A landscape with many valleys, sampled at points; each row gives a point and its height.
From any point a ball takes the steepest step (drop divided by distance) to one of its 2 nearest points. It stops when none of these is lower. Distance is the straight distance between rows; heights are no part of it.
vetug (h 1.25): [162  84  83 116 107 161  88 154 117 142 163 176 124  80 180 159  79 180
  99 102 174 164  79 162 144 143 157 116 141]
narun (h 6.65): [109 105  78 147  68 157  88 134 111 167 140  99 130 125 144 158 100 139
 121 116 139 162  98 128 135 135 159 115 133]
Zel (h 2.55): [ 87 145 161 133  64 133 138 104 121 120  80  66  88 145  74 155 199 107
 145 140  61 123 113  99 167 129 146 130 110]
sikul (h 5.69): [118 127  59 115 125 158 124 114 110 102 149  91 172  23 112 117  94 143
 118 178 202 139 101 136 105 140 170 120 122]
nomeb (h 1.85): [154 138  75  93 139 102 139 135 124  52 173 127 120  64 154  82 148 134
 104 167 169 112  94 138 149 131 141 119  75]
zokup (h 3.84): [152 127 140 139  91 134 122 104 120 141 113 126 130 130  87 161 164 137
 105 127  71 146 111 141 135 129 109 134  90]
getif (h 5.87): [118 133 121 132 119 163 110 178  76 144 111 105 173  94 122 162 147 113
 123 159 182 136  89 155 134 167 148 121 163]
luri (h 7.24): [ 97 153 157 114 130 131 123 121 144 159  66 141 116 164  78 119 119 166
 188 102  82 119 155  64 148 167  88 123 153]
tam (h 4.03): [136 179 110  91 192 129 165 146 138  67 118 132 159  79  92  77 116 167
 178 180 187  97 161 101 122 163  87 148 124]
sol (h 2.10): [163  81 101 122 136 101 131 158 143 120 178 176  84 154 196 107 116 144
  89 104 145 116 136 162 109  81 149 130 110]
vib (h 8.04): [121 153 150  86 120 105 152 128 147 100  92  93 101 124 104  86 173 136
 163 151  85 131 132  65 164 169 108 102 149]
pim (h 8.64): [150 142  79 139 136 140 122  98  92 134 170 119 152  90 105 174 166 101
  70 131  93 143 108 136 145 112 114 134  94]
neto (h 6.47): [100 113  82 141 114 127 108  92 169  94  82 120 107 103  80  94  93 139
 163 112 103 134 164  65 117 112 151 134 121]
Keda (h 4.10): [136 123  70  75 153 112 148 100 186  76 154 191  95  76 117  43  82 199
 132 140 174  96 165  90 119 125 145 143  79]
fazi (h 7.71): [147  85 109 150 103 125 112 114 146 166 170 156 149 120 178 111  81 125
 155  91 112 170 165 103  77  95 132 113 151]
Turun (h 6.77): [ 83 135 122 130 104 145  79 116 151 104  83 121 143 124  66 122 111 158
 176 114 120 133 150  72 110 128 144 131 100]
tivev (h 2.13): [110 156 142 129 179 149 159 104 142 130  97 156 143 128  67  99  94 126
 131 111 144  77 157 138  85 116 138 162 102]
nal (h 6.03): [112 141 167 140 124 161 119 164  58 169 112  93 179 123 112 184 167  86
 126 158 150 123  86 157 124 169 142 111 156]
lufet (h 5.70): [119 141  89 121 123 160 118 162  69 124 139 103 167  64 115 160 115 138
 125 169 192 120  81 155 121 164 149 119 133]
Fub (h 3.07): [136  79  79 140  80 136 119 118 143 115 135 146  79 114 153 156  91 145
  77  87 115 121 109 158 139 102 201 138  74]
Gikod (h 7.52): [154  83 134 136  96 121  98 182 133 154 119 145 139 156 193 130 112 129
 155 122 141 177 114 153 128 137 145  93 170]
luras (h 8.53): [150 132  79 153 106 154 117  66 111 140 162 113 157  75 110 134 156  98
 103 131  83 172 118 130 121 104 116 122 108]
kuve (h 5.47): [132 141 103 110 162 146 118 162 110 127 113 122 186  81 103 115 104 158
 118 161 206 122 110 169 121 154 132 127 127]
Doki (h 3.10): [147 121  98 106 173 101 145 167 137  53 113 161 150  83  92  76 135 169
 116 166 206  93 136 136 149 136 126 147 114]
gor (h 2.07): [116 159 183 116 174 130 170 162 128 121 113 113 127 170 122 104 127  97
 150 133 129  87 134 127 121 145 132 133 144]
viz (h 8.39): [125 130  71 165  70 147 130  34 128 106 158 101 119  76 111 125 125  99
 136 119  59 176 145 102 104 110 134 126  96]
vul (h 7.94): [ 95 142 150  95  90 116 139 106 160 135  95 103  65 171 123 122 158 150
 177 136  79 138 134  55 178 144 114 106 164]
Kuz (h 3.76): [119 128 173 170 159 133 145 136 115 148 108 123 198 148  79 176 140  79
 118 116 100 105 145 155 100  86 134 182 109]
koma (h 4.97): [ 91 183 174 107 204 135 132 135 116 130 117 119 176 134 108 151 130 151
 141 142 178  78 152 155 102 130  94 146 124]
fiv (h 3.65): [144 118 150  96 138 125 172 139 147 107  79 146  55 160 124  78 135 117
 140  99  83 103 140 144 140 169 139 124 110]
Fedo (h 3.18): [139 120  94 101 113  78 125 125 163 118 148 121  85 137 177 111 169 155
 109 118 107 137 145  83 168 121 104  85 145]
faki (h 3.88): [146 128 196  96 154 113 186 137 151 139  86 163  98 169 119  82 148 104
 135 122  66 104 130 136 143 172  92 120 140]
Kub (h 3.49): [128 143 115 135 113 156 107 149 116 105 175  70 138 120 160 147 153  89
 134 145 130 143 107 124 127  90 151 129 134]
peg (h 7.40): [149 106 152 112 103 127 106 177 131 120 112 153 126 121 157 106 100 149
 148 135 165 133  96 161 134 167 127 101 140]
bov (h 8.14): [153  95 123 166  84  94 157  88 145 141 106 139 105 140 149 122 132 100
 158 101  35 161 180 103 105  98 107 128 131]
kika (h 6.30): [ 91 178 208 107 134 157 137 135  58 182 106 116 192 111  98 184 201 118
 180 191 170 120 139 132  85 181  92 119 161]
geko (h 3.43): [143 115 121 100 149 117 176 133 165  80 116 163  53 153 128  42 110 117
 128 110 110  91 141 130 119 140 152 144 100]
rup (h 4.58): [126 122 113 113 196 150 154 101 158 146 152 176 148 108 102  92  81 134
 102 144 196  90 145 172  84  59 179 192 109]
sala (h 3.87): [143 135 126 110 216 131 173 157 121 114 171 135 165 135 155  91 108  79
 118 148 182  99 143 165 104 130 111 147 134]
Kofat (h 7.73): [ 89 167 126 129 115 147  99  85 136 156 134 133 131 142 118 127  80 196
 177  97 135 129 153  80  90 133 101 106 118]
fop (h 3.47): [149 133 136 124 176 156 113 170  88 142 154 178 140 138 157 166  98 149
  76 115 218 107  87 212 143 128 129 163 148]
tok (h 7.61): [149  74 112 144  92 119 109 146 124 185 145 135 136 148 185 114  96 123
 152 101 119 180 131 133 104 134 120  94 160]
Figar (h 4.06): [130 170 124 106 155 125 156 112 130  76 142 135 116  98  87  94 175 103
 123 141  98 100 135 107 116 120 105 131  82]
Vogov (h 1.55): [151 107 158 140 145  96 107 153 139 167  89 186 114 177 126 146 116 152
  63  98 151 119 119 162 151 131 107 128 157]
bizak (h 6.80): [138  98  90 133  76 114 111 136 118 130 129 112  88 140 166 127 105 140
 122 108 120 152 105 137 142 158 162  89 124]
Vud (h 5.37): [ 92 151 130 163  65 176 110  77 111 109 118  76 132 123  80 137 120 120
 171 119  95 147 142  98  94 135 150 128 105]
mulu (h 2.37): [128 141  99 100 143 120 118 151 124  61 171 101 145  86 154 110 128 126
 133 161 182 123 129 146 128 115 156 136  83]
zoru (h 3.04): [154 148 146 126 155 177  95 171  81 130 151 172 119 104 165 201 115 148
  74 124 200 128  57 210 162 150 113 159 169]
toli (h 7.83): [102 108 132 113  80  98 137 113 156 135  92 103  48 177 171 129 152 133
 166 130  70 146 173  64 159 108 126 101 159]
bago (h 4.00): [111 114 107 139  68 134  97  81 168  93 141 136  86 111 132 136  94 147
 143  97 107 130 148 117 108 112 168 136  61]
furem (h 2.81): [153 105  72 124 165 129 163 129 113 129 159 146  87 134 168  74 111  93
  64 119 139 106 103 171 139 120 160 134 125]
ril (h 2.73): [109 177 147 108 132 141 175 125 119  89 146  72  93 126 155  85 131 105
 178 152 107 111 124  78 115 159 118 109 153]
Sudi (h 7.93): [146 102 183 167  97 142 137  98 120 189 143 142 188 166 132 147 140 102
 168 108  74 168 140 142  98 124  70 136 138]
zasul (h 5.28): [125 128  74 120  98 117 125 109 144  50 130  91 114  71 131  79 122 131
 146 152 140 152 124  89 137 165 139  99 109]
laf (h 3.01): [152  98  73 125 172 120 178  86 130 132 145 173 101 124 118  66  85 104
  68 122 133 104 143 159 104  99 183 151 107]
gused (h 4.05): [127 144 195 163 138 135 158 140 114 121  98 108 168 151  61 154 154  77
 156 128  71 100 138 146 105 110 137 169 107]
simot (h 2.53): [154 139 110  93 159  99 133 163 122  79 108 137 148  82 119  97 173 144
 103 169 169 111  99 145 163 167 101 122 111]
getu (h 4.42): [150  91 144 150 102 160 105 178  97 164 138 125 149 138 147 190 146  95
 123 120  97 174  70 169 154 128 144 152 147]
vufor (h 5.42): [111 178 151  93 171 148 119 123 141  98 150 142 141 127 127  90  85 158
 165 123 172 105 153 130  89 115 125 148 101]
vuzi (h 5.03): [131 170 217 135 131 144 128 156  72 154 152 110 148 162 119 236 181 102
  94 148 133 108  85 187 149 109 117 158 139]
duvi (h 3.22): [158  99 108 119 183 118 193 104 159 109 130 198  79 133 139  31 110 116
 108 104 127 101 175 121 102 100 160 158 110]
seno (h 3.03): [143 150 172  94 170  93 155 171 111 109 105 146 125 114 121 125 192 135
  91 166 178 100  81 159 174 181  80 112 154]
Zinu (h 3.72): [113 183 119  96 148 133 158 115 119  81 134  95 115  87  90 105 178 123
 138 159 117  93 127  83 131 166 103 111 104]
gameb (h 4.72): [103 112  95 139 113 126 121 120 153 107 141 126 101 119 152  80  41 149
 158 111 165 118 151 112  88 100 200 125 123]
Boda (h 4.77): [144 124 198 148 105 145 108 164 110 148 132 152 155 147 137 185 151 104
 109 117 109 150  72 184 151 127 111 136 131]
Sed (h 3.52): [110 145 178 130 119 101 118 161 133 172  80 129 116 177 133 135 119 144
 127 138 152 112  99 136 169 161 115  96 180]
savo (h 7.17): [148 129 197 137  97 130 155 113 128 152 128 135  98 187 143 160 135 139
 110 111  88 124 100 171 155 142 106 123 126]
Kolin (h 6.08): [116 124  54 137 139 119 134  78 139  71 127 101 120  64 111  78 103 113
 111 132 133 134 156  85 107  94 177 131 120]
Dama (h 2.24): [122  93 166 205  91  93 116 137 123 192 125 155 133 213 168 192  96 126
 129  71  80 150 152 140 143  73 122 134 143]
gufe (h 7.82): [138 113 146 171 125 142 130  96 136 172 152 143 187 141 140 117  87  98
 179 100  95 172 164 115  71 110 105 133 160]
fiko (h 2.98): [147 137 197 119 185 133 139 125 153 137 153 174 168 173 133 139 140 119
 122 117 127  97 159 170  96 111  80 164 105]
res (h 3.32): [134 149 192 107 149 107 141 149 127 148  81 131 110 152 122 139 146 138
  92 149 158 104  90 150 167 182  86 108 179]
Segad (h 3.79): [125 138 123 129 157 145  96 166  97 151 146 157 150 129 156 166  65 169
  99 103 223 113 103 184 145 135 130 123 152]
Ganen (h 6.25): [105 111  57 135 122 102 115  81 182  80 114 116  96  71 108  81  83 155
 119 132 133 134 166  49 119 111 162 109 120]
gane (h 3.41): [102 171  92 118 140 125 160 105  97 103 147  56 124  89 106 112 171  88
 117 171 130 119 116  91 138 147 121  93 137]
niru (h 4.44): [122 139 221 143 118 116 171 125 120 133 120  92 137 167 103 152 185  82
 157 139  50 108 133 125 147 107 113 141 129]
zabo (h 3.33): [153 125 163 155 172 120 144 109 144 145 153 170 165 176 138 127 108 112
 113  92 106 118 161 162 102  89 112 169 118]
gegos (h 5.05): [ 89 150 115 145  62 165 108  94 114  81 130  59 120 104 103 133 153 100
 159 151 114 151 121  95 110 149 152 133 113]
guzo (h 0.93): [141 120 190 144 155 112 100 154 138 164 112 175 160 190 148 173 120 121
  92 108 151 116 122 157 145 120  90 138 166]
fon (h 3.50): [135 113 117 138  72 143 135  78 138  98 159 131  91 131 137 144  99 135
 100  90  92 120 111 168 130  98 177 145  60]
vilup (h 2.32): [145 123  78  91 118  77 129 137 141  63 167 118  91 104 173 102 156 159
  89 155 154 134 113 123 186 142 129 108  97]
nizi (h 3.08): [141 104 112 113 136  96 141 170 170  91 125 159  84 149 170  63  83 179
 170 126 179 106 162 100 138 151 122 110 135]
Peli (h 3.35): [142 132 119  93 175 106 151 170 164  95 101 164  97 153 141  54  89 180
 167 127 167 100 159 101 147 172  98 136 151]
pomin (h 3.62): [153 124 167 107 191 117 130 166 138 133 154 148 168 155 171 115 140 117
 102 148 161 113 114 162 129 122 106 135 144]
Mani (h 3.36): [133 104 134 180 127 124 146 130 115 155  99 120 155 146  85 169 154  65
 100 110  76 130 121 140 147 108 131 154 124]
botad (h 2.75): [137 130  82  93 112  73 139 112 145  79 162  89  69 126 161  95 160 154
 116 151 123 135 129  70 171 157 105  87 119]
fip (h 4.23): [138 159 109 130 169 156 148 119 109 120 188 111 149 117 147 133 103  94
 112 125 147 110 137 158  99  75 143 159 125]
losif (h 4.79): [104 161 159 134 180 144 133 119 104 173 138 117 171 151 109 181 140 125
 123 129 152 101 139 153 115 139  91 143 146]
Nim (h 5.25): [139 118 110 128 147 130 119 149 134 142 104 128 181  84 107 103 104 140
 139 141 166 149 125 134 106 145 118 116 142]
tur (h 5.00): [118 109  74 132  68 120 100  82 147  70 145  83 106  85 159  97 135 102
 141 132 109 190 136  74 124 137 168 103 106]
sivob (h 3.31): [148  77 103 178  91 142  74 146 110 178 156 136 151 149 159 193 113 122
 126  96 101 179 130 134 142  88 144 141 147]
Nuzi (h 4.70): [110 108  99 129  57 135 100 102 129 112 127  73 113 114 136 127 152 112
 158 142  98 186 124  91 121 136 159 112 121]
Tagu (h 3.94): [163  81 104 161  97 169  97 149  97 160 177 141 153 125 162 207 149  97
 114 108  74 180  85 139 168  92 141 178 128]
Bir (h 8.03): [156  99 165 158  76 110 139 105 140 173 128 136 129 163 140 141 130 113
 167 103  53 162 147 140 109 114  98 132 134]
fanod (h 4.40): [102 100  81 127  84 124  99  63 190  64 147 156  93  84 124 114  86 171
 130 106 121 131 165  88 101  94 180 137  58]
Vis (h 6.93): [135 103 116 130  57 112 118 119 139 128 137 131  53 161 159 166 132 152
  99  92  90 142 100 154 151 161 140 100 122]
feped (h 7.62): [102 122 107 142 130  89 139 139 145 114  97  92  96 154 151  86 108 120
 179 128 100 129 179  39 125 116 124 107 178]
fom (h 7.06): [136 135 164 135  82 110 145 116 132 132 132 140  45 182 151 159 131 156
  98  93  91 125 111 153 153 129 119 116 115]
Debo (h 3.19): [ 97 128 152 149  59 116 140 102 126 133  73  90  69 179 119 148 145 125
 159 116  51 143 127 116 151 131 147 125 123]
div (h 2.90): [122 131 107 116 103 150  93 140 141  83 165  86 131 100 154 120 114 125
 145 130 159 134 122 133 123 110 169 134 103]
Zabi (h 3.40): [140 109  88 166 146 126 128  94 145 161 130 127 151 124 115 135 115 102
 110 109  93 144 157 119  99  86 126 137 146]
vetu (h 3.90): [138 114  95  83 168 128 144 119 178  72 152 169 138  89 112  55  88 185
 136 159 194 110 145 119 110 119 150 154  82]
Ziva (h 4.16): [104 137  99 137 139 149  84 139 125 160 141 126 148 134 137 161  62 175
 123 117 201 121 118 148 124 118 150 108 134]
vosuf (h 4.34): [152 108  95  93 141 127 128  90 180 110 150 207  98  92 122  70  82 200
 124 106 142 118 174 113  95 128 125 130 107]
mok (h 7.72): [118 112 107 142 105  98 137 118 147 125 116  98  59 167 166  95 125 113
 163 120  78 143 168  72 129 111 136  83 167]
Deku (h 8.76): [170 128  84 129 143 136 130 119 103 144 178 155 108 106 148 164 151 101
  54 105 101 133  81 166 165 118 130 132 105]
mono (h 3.98): [128 143 112 132 104 131 104 130 106 134 185  72 130 130 163 167 178  92
 124 147  93 171 116 110 153  91 124 138 147]
nad (h 2.61): [162  63  82 152 103 148 104 134 134 141 129 175 102 114 156 165  86 137
  79  85 107 146  96 177 148  99 193 150 114]
rezus (h 3.34): [148 148 204  97 208 114 144 150 139 131 146 157 152 175 153 147 172 104
  86 138 159  93 133 172 120 129  64 152 131]
bil (h 4.68): [176 104  97  94 148  83 125 129 160 106 145 190 108 100 141  79 128 188
  91 104 155 131 148 130 136 132 119 117  94]
lav (h 6.12): [ 80 147 168 163  92 151 112 110  80 197 127  72 160 182  94 182 183  96
 134 159 116 145 124 102 158 113 116 138 168]
pufu (h 4.24): [120  82  93 134  41 117  91 102 143 110 131  89  73 130 166 154 161 115
 147 124  69 200 131 103 153 114 141 120  97]
kig (h 8.93): [157 141 144 114 171 147 132 162  92 146 138 138 165  78 141 175 185 103
  66 148 157 124  68 178 140 157 101 138 138]
Davoz (h 2.56): [125 137 108 136 153 125 141 103 142 141  99 149 125 134  74 104  91 143
 104  93 118  98 147 127 116 125 137 133 107]
pel (h 5.66): [102 165 134 111 146 154 123 116 146  59 152 110 130  93 117  85  99 132
 169 137 158 106 157  91  96 100 142 149 119]
dap (h 5.88): [ 98 172 103 137 150 162 143  70 135  74 142 113 136  62 104  83  94 108
 149 133 123 120 151  90  71  87 162 149 125]
befum (h 5.93): [ 75 184 189 164  90 159 120 114  77 168 131  90 179 159  89 201 166 106
 164 139 120 126 133 118 103 120 119 157 140]
rufam (h 4.69): [143 154 100 124 171 134 149  87 132 114 126 123 160  74  97  78 137  86
 132 133 115 146 158  78  91 122  99 132 150]
kek (h 4.73): [122 160 204 138 156 128 168 127 106 147 132  93 150 163 120 173 183  77
 115 152  91  98 115 142 143 117 110 145 132]
Sanap (h 5.50): [117 139  56 123 115 134 133 125 126  75 130  85 155  49 114  96  99 140
 146 175 185 149 114 101 122 173 143 111 121]
kugi (h 5.71): [ 77 168 163 146  94 159 102 114  87 139 107  90 163 133  72 167 130 128
 169 137 134 126 123 132  92 134 143 139 106]
Vimu (h 2.99): [131 117 111 141 112 133 112 108 151 155  95 162 114 142 103 121  89 149
 131  91 109 124 144 129 118 131 131 115 114]
gukit (h 4.63): [125 147 143 141 153 144 144 115 100 189 140 113 162 161 122 148 130 107
 110 119 107 120 125 143 126 141  83 129 151]
lopos (h 7.53): [ 86 174 132 138 135 156 112  94 138 136 104 130 135 141  92 100  69 147
 197 100 111 116 175  50  94 129 114 122 149]
Perop (h 3.46): [110 144 151 129 139 120 111 166 103 151 109  85 138 180 129 150 124 125
 117 132 162 119  97 138 152 142 130 106 178]
Dal (h 3.83): [147  89  89 134 117  69 107 113 159 113 128 151  79 133 150 137 154 144
  96  95  75 148 167  97 146  85 114 102 115]
vezet (h 2.80): [126  88  85 120 102  95 134 158 158  92 135 150  59 143 189  78  73 178
 141 104 171 106 152 106 118 127 162  92 122]
Par (h 2.54): [150  85 103 149 144 140 110 157 129 169 133 149 167 101 127 146 104 121
  98 111 136 144 107 164 128 108 156 134 129]
pebap (h 4.45): [138 133 107 134 195 145 178  80 126 148 189 166 157 117 135 124  83  96
  98 120 148  96 146 183  79  62 153 190 120]
dased (h 2.49): [139  71  73 122 143 102 141 132 164 109 176 176  74 142 189  73  86 144
 118 102 160 100 173 126  94  85 169 118 119]
poket (h 2.76): [142  58 114 177  98  86 115 138 134 181 142 148 123 179 179 180 110 114
 119  88  90 159 149 129 142  71 139 128 157]
getel (h 4.41): [139 123 188 130 114 129 138 108 132 181  88 137 147 154  97 134 181 127
 143 137  64 161 123 115 139 170  67 117 155]
siso (h 8.99): [157 161 167 109 151 123 148 146  80 168 132 143 140 103 110 193 200 107
  48 164 146 112  78 170 162 179  95 113 159]
fotib (h 6.45): [ 94 120 135 136  70 152  51 151  96 170  99 105 150 157 124 172 119 144
 144 116 153 161  90 130 142 147 130 108 147]
zum (h 7.50): [105 143 159 115 168 131 149 136 143 126  87  90 120 157 124  86 130 100
 187 137 106 119 163  47 136 136  98 123 191]
kunif (h 4.33): [137 145 141 163 105 155 111  95  92 181 139 130 169 137  93 187 131 140
 112 108 104 151 122 159 126 136  93 145 115]
vakef (h 3.66): [115 162 159  91 186 121 148 168 145 110  94 146 136 145 107  87 113 175
 174 150 165 106 148  94 147 172  82 126 156]
dep (h 3.81): [119  63 105 159  64 104 117 111 160 141 124 192  77 134 166 144  75 184
 142  72 109 116 171 130  98  80 169 102  94]
kote (h 6.28): [126 139 116 106 124 112 119 128 111 141 110  86 130 111 116 138 185 155
 117 177 143 158 105 103 175 179  80  88 146]
tet (h 8.85): [176 121 120 118 159 139 123 147 106 148 170 148 143 107 155 150 162 122
  56 135 147 133  90 177 162 137  95 139 131]
bel (h 4.90): [186  64  88 105 156  90 146 146 163 121 122 188 117 113 139  77 129 156
  82 117 140 136 131 144 141 137 113 113 128]
sezi (h 2.42): [100 179 181 104 141 150 172 151 116 108 117  78 118 141 119 102 139 101
 181 161 128  96 121 101 119 161 133 112 152]
giki (h 2.52): [153  98  83 119 126  99 137 154 123 118 154 152  73 154 178 124 117 118
  67 100 147 118 101 166 155 113 165 123 123]
gom (h 1.69): [106 172 180 117 188 145 173 136 113 118  98 119 139 126  82 106 138  87
 146 125 138  71 140 137  81 140 128 151 113]
sozi (h 4.46): [ 88 142 110 135 122 141  89 117 132 147 145 122 133 140 136 116  34 165
 161 111 180 107 139 133 103 107 176 116 129]
voze (h 4.78): [132 162 192 133 111 143 147 141  77 157 159  91 131 144 135 211 217  94
  92 156  95 125  83 154 170 112 115 139 131]
Zusa (h 3.16): [113 100 126 110 102  81 107 166 167  83  51 102  72 148 135 123 142 140
 142 130 114 137 120 124 163 130 158 114 101]
golaf (h 3.60): [124 139 116  99 168 131 132 140 155  60 127 172 168  71  94  67  97 191
 159 165 198 107 154 116 104 126 129 154 117]
buz (h 7.27): [128 126 156 129  88 134 112 151 131 134 104 127 124 149 129 127 138 131
 173 125 118 146 105 140 124 150 137 112 122]
fozot (h 3.13): [115 154 100 107 148  89 157 138 114  87 136  61  99 107 142  78 168  90
 123 173 117 117 128 102 168 145 138 100 147]
tigok (h 5.19): [ 85 189 166 114 180 159 108 122 133 119 131 128 177 137 116 136  98 147
 181 129 183  85 171 139  84  87 117 160 111]
num (h 3.53): [142  88  94 146 116 109  92 128 155 146 122 155 110 150 120 129 114 156
  86  88 113 131 155 120 133  95 132 118 112]
Soz (h 4.11): [136 123 192 119 146 115 150 127 153 165  73 147 115 173 121 124 154 121
 143 136  73 131 135 102 150 155  90 108 154]
Zunop (h 3.99): [132 178 159  97 212 113 175 167 120  88 105 121 154 105 100 102 150 156
 159 175 168  79 157 103 136 167  78 134 141]
kibu (h 3.67): [167  99 138 136 157 114 153 118 158 141 156 184 133 155 153 101 124 114
 125  86 102 127 160 138  99  98 110 125 114]
Rola (h 3.78): [169 110  88 141 161 101 164  88 149 139 163 168 141 120 143  87 123  77
  98 113  85 135 156 120 104  79 135 146 113]
rugef (h 1.65): [125  99 185 183 113 100  81 149 132 187 120 167 161 205 159 183  99 130
 124  95 128 132 140 142 143  92 114 138 154]
falo (h 6.09): [115 135 122 116  82 148 114 152  70 156 110  85 146 100  97 171 188 140
 101 179 156 151  75 129 151 184 104 107 158]
vuriv (h 7.04): [ 80 140 156 120  78 137  77 123 146 140  69 126 119 153  87 126 119 159
 186 122 116 151 142  76 130 154 122 118 125]
gar (h 4.43): [133 146 162 124  96 139 131 133  92 153 167  69 130 140 138 165 209  81
 131 174  91 147  96 124 154 115 118 119 155]
defe (h 6.44): [106 188 183  95 155 154 138 133 102 157 120 108 172 111  87 159 181 167
 165 171 158 106 134 133 107 169  65 111 136]
mifel (h 5.08): [145 158 223 130 129 141 131 160  84 131 127 147 151 129 128 196 172 101
 100 144 139  91  89 208 130 139 115 146 127]
bazo (h 4.04): [137 150 112 127 181 128 160 129 101 124 174 113 149 102 152 107 130  81
 119 150 166 106 123 162 107 123 134 142 120]
dozek (h 3.51): [125  68 100 147  77 119  93 120 167 142  89 190  87 125 138 125  64 170
 135  74 127 125 145 134 105 117 175 108 111]
pep (h 6.16): [107 159 192 124 113 162 140 151  56 177 106  92 170 136 103 183 201 100
 150 186 163 125  93 131 108 179 107 107 168]
ramig (h 3.11): [ 84 146 140 117 106 129 105 151  98 129  86  61 120 153  99 149 152 117
 141 155 140 122 106  96 157 146 145 103 147]
Raza (h 2.71): [ 91 122 134 113 127 104 118 172 138  90  74  83 101 144  98 117 141 125
 135 144 138 108 107 118 162 143 144 112 122]
zon (h 6.49): [137 120 129 111 131  96 100 161 139 138 115 129 129 129 129 125 154 174
 101 136 139 153 123 122 171 144  88 105 149]
Sape (h 4.38): [147 150 123 117 169 132 148 112 132 106 128 126 150  95  88 107 159  88
 115 144  97 132 140 131 101 124 114 140 116]
bele (h 2.22): [159 114  93 124 124 172  84 167  90 125 163 160 130  77 176 176 110 162
  78 126 184 139  41 177 157 162 134 136 135]
reb (h 2.97): [144  95 106 167 142 138 115 125 122 180 127 129 189 124 102 161 120  82
  89 108  99 142 122 147 136 110 126 156 134]
gif (h 3.64): [120  83 100 114  76  88 106 141 160  89  70  93  73 130 166 126 169 119
 141 142  75 164 123 106 159 140 153 101 107]
suvup (h 5.01): [140 113  99 117 153 109 125 138 154 111 107 119 155  80 121  72 122 122
 146 144 130 158 144 104 106 144 106 112 139]
Likud (h 7.38): [ 91 153 155 137 146 143 135 128 144 144  87 124 146 153  85 105 104 115
 186 115  99 124 162  65 107 160  94 130 162]
Lemo (h 3.20): [111 164 151 134 100 128 129 107 121 103 113  85 108 137  74 157 174 129
 141 128  74 110 114 118 142 118 134 139  84]
ganez (h 4.71): [118 130 143 108 208 156 137 121 145 149 139 182 192  98 106 110  83 135
 112 143 209  93 138 199  87  87 155 188 101]
duzef (h 6.29): [ 87 135 132 157  68 145  77 116  88 184 109  89 155 179 103 175 133 130
 147 131 129 159 113 114 144 129 119 129 148]
Tosu (h 2.05): [152  71  84 144 115 132  94 148 138 156 122 168 121  98 147 145  83 151
  83 100 157 149 105 165 132 121 157 129 129]
nali (h 8.27): [151 120  90 164  77 111 148  64 142 114 143 122 107 108 146 110 141  87
 148 107  38 173 155  97 106 107 123 124 110]

Where does a ball stop that starts at each point below?
Zunop | sol
kek | Tosu
ganez | fiko
savo | guzo
vul | Zel
defe | Zel
